A landscape with many valleys, sampled at points; each row gives a point and its height.
A ball rolls from a point to whichever of its 2 nearest points has the largest drop for the distance, and stops where none of them is lower. Distance is the straight distance between rows; heights are no part of it.
Gisi h=39.1: [ 27   5 -22 -19  -1   6   1 -21  -5 -17  11  24  -7 -10  21   0 -12 -14
  19  26]
Denub h=41.2: [ 14   7  16 -20 -15   7   0   6  -9  -8  12  13 -15   3 -13  10  -4  22
  35   0]
Mise h=71.5: [-13 -24  27   6   8  13   6   2  -7  18 -42 -10  15 -25  13  18   2  -7
 -22  41]
konif h=24.0: [-55   5 -17   3  31 -29  -5   6  -2 -29 -16 -23  -1 -14  -8 -20  -1 -14
  12   1]
zipez h=56.5: [  2 -11 -23   2 -18 -11  23  33  -4 -24   1 -11   0  -6  11  17  -4   5
 -14 -13]
Nufo h=45.1: [  5   2  -4  11  13  39 -14 -15  -7 -23  -9 -41  18   7  12   6  16  13
   3 -10]
Lep h=43.6: [ -6  -6   4   7 -18  10  13 -18 -18   3   6   6 -12 -12  -2  39   2 -16
   4 -15]
gedak h=45.3: [  3  10  -2  -9  17   3  31  -8   6 -43   9  16   0 -11  24   0   8 -23
  21   4]
fomim h=56.7: [  8  -9  -3  -5   0 -19  -1  15 -34   0   0 -16  26  28 -26   9 -20 -26
 -18 -17]
vug h=36.1: [ 25  20   3 -11  12  28   0 -20  32  16   3  24  -3 -28  -9 -11  -7   7
 -22  -4]
bekag h=52.4: [ 19  -8   8 -10  14 -16  -9  45 -20   7  -7 -18  11 -13  13  -1 -22   5
   5  11]
dukif h=69.7: [-14 -25  -2 -14  -4  29  11   2   4   6 -31  -9  24 -14 -18  20  -2  -2
 -22   7]
Mav h=21.2: [-12  -6 -19  11   6 -13   6  11   9  16  17  11 -24  18  19  -4  16  17
  14 -15]
pidu h=21.3: [-26  -4  36  -7  21   0  21 -16  34  25   2  34 -13  -9  -7  -9  22  19
  23  19]
Podo h=19.2: [ 21  25 -11  -1 -35  45   1 -26 -35  25  -8  20  -9  29   6   0 -15 -12
  -1  -2]
sebam h=26.0: [  8 -17  34 -11   0 -14 -12  -7 -15  -8  13   7 -32 -21   4 -14  16 -24
  -9  -5]
Tig h=5.9: [ 16   3  11  19 -15 -14 -31   0 -16  10   1  16 -33  34  -7 -10   4 -17
 -24  -4]
Mub h=33.0: [  5  33 -16  25  -7   2   6  13  10 -16   6   4   8  37  15   8  -2  35
  23 -14]
Midaz h=74.7: [-39 -24  27  17  11 -28  19  25  -2  -8   0 -33  -1  -7  11 -18  30 -18
 -10 -18]
susi h=50.4: [ -3 -27  -2  -4  15 -22 -31  26 -19  -9  11 -34   7  23 -13 -22   9  10
   0  -7]
Lemo h=43.8: [ 16  -2 -38 -30 -11  10  17   4 -27  15   0  22   9  -7   7   7 -34  -7
  14  10]
Ribo h=47.4: [  7  -1 -16   9 -25  33  11 -29  -5 -14   4  24 -20 -20  18  30   0   9
 -10   7]
tuvot h=56.6: [-11 -35   4  -7  38  -6   5  38 -51  -5   7 -24 -11 -11  24 -38   4   2
 -12   6]
pulo h=46.9: [ 18  -8  -8 -35 -18   8  -3  11 -32  17  13 -10   3 -27   0  20 -22  -3
   5 -15]
Zab h=66.4: [  9  14 -20 -17   2  21  20  38   8  32 -26 -11   4  -4  14  -9 -18 -14
   0  -2]
denut h=68.0: [  6   3  16   4  -9 -14  21 -17  15 -17  -4  37  -1   0  -9  25  -3 -32
  -9  20]
Voli h=60.7: [ 21  25  -8  -3 -27 -13  -6  10 -25  -4 -11  -9  12  27 -10   2 -25 -37
   2 -11]
Terob h=18.6: [  4   0  24  18   8 -16 -15 -14  -8  -5   3  31 -30  -1  -7   8  11  -2
 -34  -5]
bik h=19.6: [ 17   2  -5  -6 -20  13 -18 -23 -25  39   4  17 -22  25   0  -7   0 -35
 -14   0]
sadis h=41.4: [ 36  30  13 -10 -14  51   3 -12  16   8  -8  17  10  -2 -26   0 -21  20
  -6  -7]
Bibut h=25.2: [-31  14 -28  16  15  -4 -10   1 -12  -8 -10 -19  18  27 -19   3  -8   0
   0 -19]
Melu h=62.9: [-11 -21 -22 -13   0 -23  17  -7  14   3  -7  15  13  -1 -19  16   7 -34
 -36 -15]
tage h=64.9: [ 15  30   7  -1  -7  -7   6 -12   9 -20  -6   9   0  17 -21  13 -11 -37
  -2 -13]
Kuv h=70.3: [ -7 -26  32  -7  -5 -28  -2 -24  -3 -22  -5  32  -1 -25 -18  21   6  -9
 -19  29]
vepud h=63.0: [-25 -14  33  18   0 -28  25  29  29 -16  -8   5   6   4   6   3  25  26
   4   8]
gan h=54.0: [-12 -12  -8 -10  34 -17  -4 -16 -17 -34   1  -1  13 -37  14  -5   3 -11
   5  25]
Tego h=20.5: [ -2  11  -3  12  16 -13 -10  -2 -14  -6  21  -5  16  37 -11  10   1  28
  20 -28]
Vipen h=70.4: [ 10  30   6  14  -1 -15 -17  19   9   1  -6 -28 -16  10  11 -19  -1 -15
   6 -17]
Dalu h=64.6: [ -7  15 -28  -9  11  31  13  10 -14  10 -11 -32   7   1  -6 -12 -13 -30
 -11 -25]
sona h=52.3: [ 28  17 -10  -2 -25   9 -12   2  30  28 -11  -1  16  10  -2   5 -28   9
  10  47]
daguv h=37.4: [ -6  -4   0  20 -29  10  14 -10  45  30  13  25 -28  13   5  15  20   8
   4   1]
tofa h=38.3: [-17 -12 -45 -14   7 -11  -2  13   0  -7  16 -37  12 -15  14  -4  -1  -6
  20 -16]
lan h=52.7: [ 13  -4 -12   8 -31   5  -5  27 -26 -11   1 -49  -2  -7  16  19 -13   3
  -5 -20]
kes h=52.6: [-14 -11  38   4   7   1 -11  -5  15 -10  10   1 -33   3   9 -22  38  22
  22   6]
Kamu h=50.5: [  5  16  -7  21  17  44   4 -19  26   2  -6 -12  29   3   4  15  12  32
   0 -19]
bino h=59.9: [ -4   2 -14  11  11 -16  29   7  19 -18   2   7   7 -13   8   9   7 -12
 -26 -25]
guga h=46.1: [ 28  -7  14  -4 -21  30  12 -16   5 -20  16  33 -11  -3   2  21   7  33
   8  18]
Lida h=24.1: [ -8   7  -8  17   3 -16 -19   5  16  22   2  22  -9 -17  17   6 -19  35
  13  47]
Ral h=48.7: [ -4  -9  44  12 -18   9 -11   5  27  10  -6  10 -34   1 -10  -3  14  34
   6  25]
zuzik h=37.0: [ 22  11 -19 -17 -56  19   8   2 -10  31   8   1   3   5 -17   7 -13   8
 -21 -53]
lofar h=65.7: [ 10  12 -37 -26   5   5   9   9  16  -5 -15  25  15  -2 -27 -21 -10 -10
 -37 -14]
korib h=29.7: [-20 -10  16   4   0   4  22  -9  41  41  -2  37  -5  14 -21  12  16   2
  -2  12]
zutep h=29.5: [ 24  24   0   0 -38  22  -9 -28 -27   8  12  11   0  23 -14   5  -9   2
  -3 -44]
Madun h=67.7: [  3 -11  20   1   2 -29  -3  30  21 -15 -10   0   5  31 -11  -7  11  18
  -3   8]
Nele h=32.5: [  0  -2 -10  15  -5  20  18   9  30  10   5   9  -1  36  22   0  16  45
  19   6]
kuged h=42.6: [ 23   9  -2  -7 -32  27  15   1  16  36  -2  19  -6  27 -21  -9  -1   7
 -26 -32]
mar h=45.4: [ 11   3  -1 -16  23   9 -12  17 -12 -38  -2 -29  21  25 -17 -26   5   6
  18  -3]
sife h=62.5: [-14  28 -20  -1  23  12   3 -11  19  14   1 -13   7  -8   6 -13  -1 -21
  19 -23]
pog h=43.7: [  0  -2   2  -7 -12   9  19   0  31  22   7  13 -23   9  -9   0  19  -9
 -16 -36]
toz h=45.9: [ 29  15   1   8 -49 -23 -24   2   5  10  13   4   2  30 -12  16 -15  10
  -3 -13]
nem h=38.4: [  2  -6   1  13 -35 -11  -9 -11 -16  20  22  -6 -11  25  -6  32   5  -4
  11 -21]
kib h=55.0: [ -9 -19  13 -11  42 -18  -3  29 -25  16 -17  -9   4 -25  26 -27  -6   3
  -6  31]
Vemuv h=13.1: [-43   1 -28  15   3 -17  -9   9 -17 -47  -6 -25  -5   7 -24  -3  -4 -20
  -7 -16]
litiv h=9.8: [-16 -10   6   7  30 -18  25  -9  10  13  18  34  -8   5  20   0  20   7
  22   6]
foto h=58.0: [ -8   4   2  18  35   4 -31 -29   8   5 -23  -4  -8  -2  11 -22  10 -25
 -19  29]
bul h=68.1: [ 13  33  -1  17  14  12  -6  25   0  30 -15  -6  -8  -3  13 -11 -26   1
 -14  -5]
Dutog h=55.5: [-37 -22  37   1  10  -2   3  -9 -19 -18   5 -21 -16 -22  -3  -9  30  25
  15  -3]
Paz h=39.7: [-19 -19  -1  -7  22  20 -12  -4 -33 -31  -6 -48  12   9  -3 -12  10 -11
  17   3]
Robel h=58.3: [-32 -23  44  29  -6 -18  11   9  -5 -23  -4 -13  -2 -21  10  20  23  33
  -6   1]
damep h=27.6: [ -8 -14  34   9  25 -12  -3 -20  24  -7 -14  -8  24 -30  23  -6  12  13
   7  48]
Tul h=56.0: [-17   5 -14  15  25  -9 -26 -14 -21  -9  -3  -2  -6  -5  15  -7  -7  -4
   6  18]
fita h=15.5: [ -8   0  14  13  23 -25  -9  -4  34   3  10   7   0 -42  26  -8   2  46
  25  49]
rava h=71.8: [ -5 -33  32 -33  12 -19   9  -6 -35 -31 -10  17   4 -26 -19  -2   2 -17
 -11  21]
Nud h=54.6: [ 38  27  -9  26 -35  -6 -11   5   3  21  -2 -15  33  51   8   7 -11   1
   3 -14]
kimiz h=31.5: [ 28   8  19 -13   7  21 -10 -12  -2  -2   0  10 -25 -33   6 -13   4 -13
 -17   3]
goke h=34.3: [ 21  14 -18  -6 -13 -19 -31 -22  -6  -6  21  37 -20   2  -1   1 -12   5
  15  23]
Negu h=72.9: [-25 -30  47 -13   9   2  27   4 -26  -9 -28 -15   7 -32   5  -1   8 -11
  -3  27]
Gitis h=53.8: [  3 -18 -18 -13  19 -25 -18  26 -43  -9  20 -23  15  34 -36 -29 -18 -19
 -19 -26]
sozoz h=60.3: [-15   6 -17   1  25  10 -15 -26  37  14 -12  -6   9 -26  -3 -14  15 -19
  -6   3]
bapo h=29.6: [  0  16 -14   0 -11  -4 -19 -15  12  23  17  37 -11 -10 -16  16 -27  37
  23  16]
Godiz h=49.5: [ 16 -21 -10  -6  -2   0 -16  26 -40  15   4 -39  20 -25  21  15 -19   0
 -13  -3]
dupeg h=43.9: [ -6   8  22  13 -19 -11  -9  -9  40  17  18   8 -23 -16   3  16   8  20
  22   6]
Pipav h=42.0: [  1 -20 -26   4  18 -26 -22  -4 -13 -23  37 -38  13 -17  12 -12   5  -5
  -3 -21]
gafi h=32.4: [-41 -16 -16  -1  16 -12  -3   2  16 -17   3 -53  12 -10  10 -16  22 -16
  25  -1]
Zis h=47.1: [ 26  32  -7  13 -31  38  10  -8  27  33 -17  17   9  20  -9   2 -27  10
  -9  21]
bebus h=35.3: [ 14  23 -11 -20 -34  12   3 -16   2  12   8  36   2  22 -20  10 -25  25
  39   8]
loso h=50.6: [ -6   1   2 -17  43 -13  34  -5  16 -36  -5  22  23 -28  11 -17  -1  -7
  17  21]
repe h=72.7: [-14   2   8  15  13 -23  -4   8   0  -2  15 -26  -9   5   5 -18  12 -36
 -11 -27]
gise h=67.8: [  1  -7 -41 -26  -9  31  12 -11  13 -12 -23   4  26   9 -19  -3   1 -13
 -22  -1]

For each start below, name the point where the ball stops.
Negu => Godiz
Kuv => Paz
vepud => litiv
Zis => Tig

Call two points neighbours if one is among the 2 nearest of the other. Go from one point of each pair to the other, from neighbour to neighbour, staying as low as possible. Name the highest point that can't be avoided.
Vemuv / fita => sona
Tig / Paz => susi
Vemuv / litiv => Mub
Vemuv / Podo => pog
Tego / Vemuv => Bibut
nem / fita => Ribo
Podo / Tig => bik
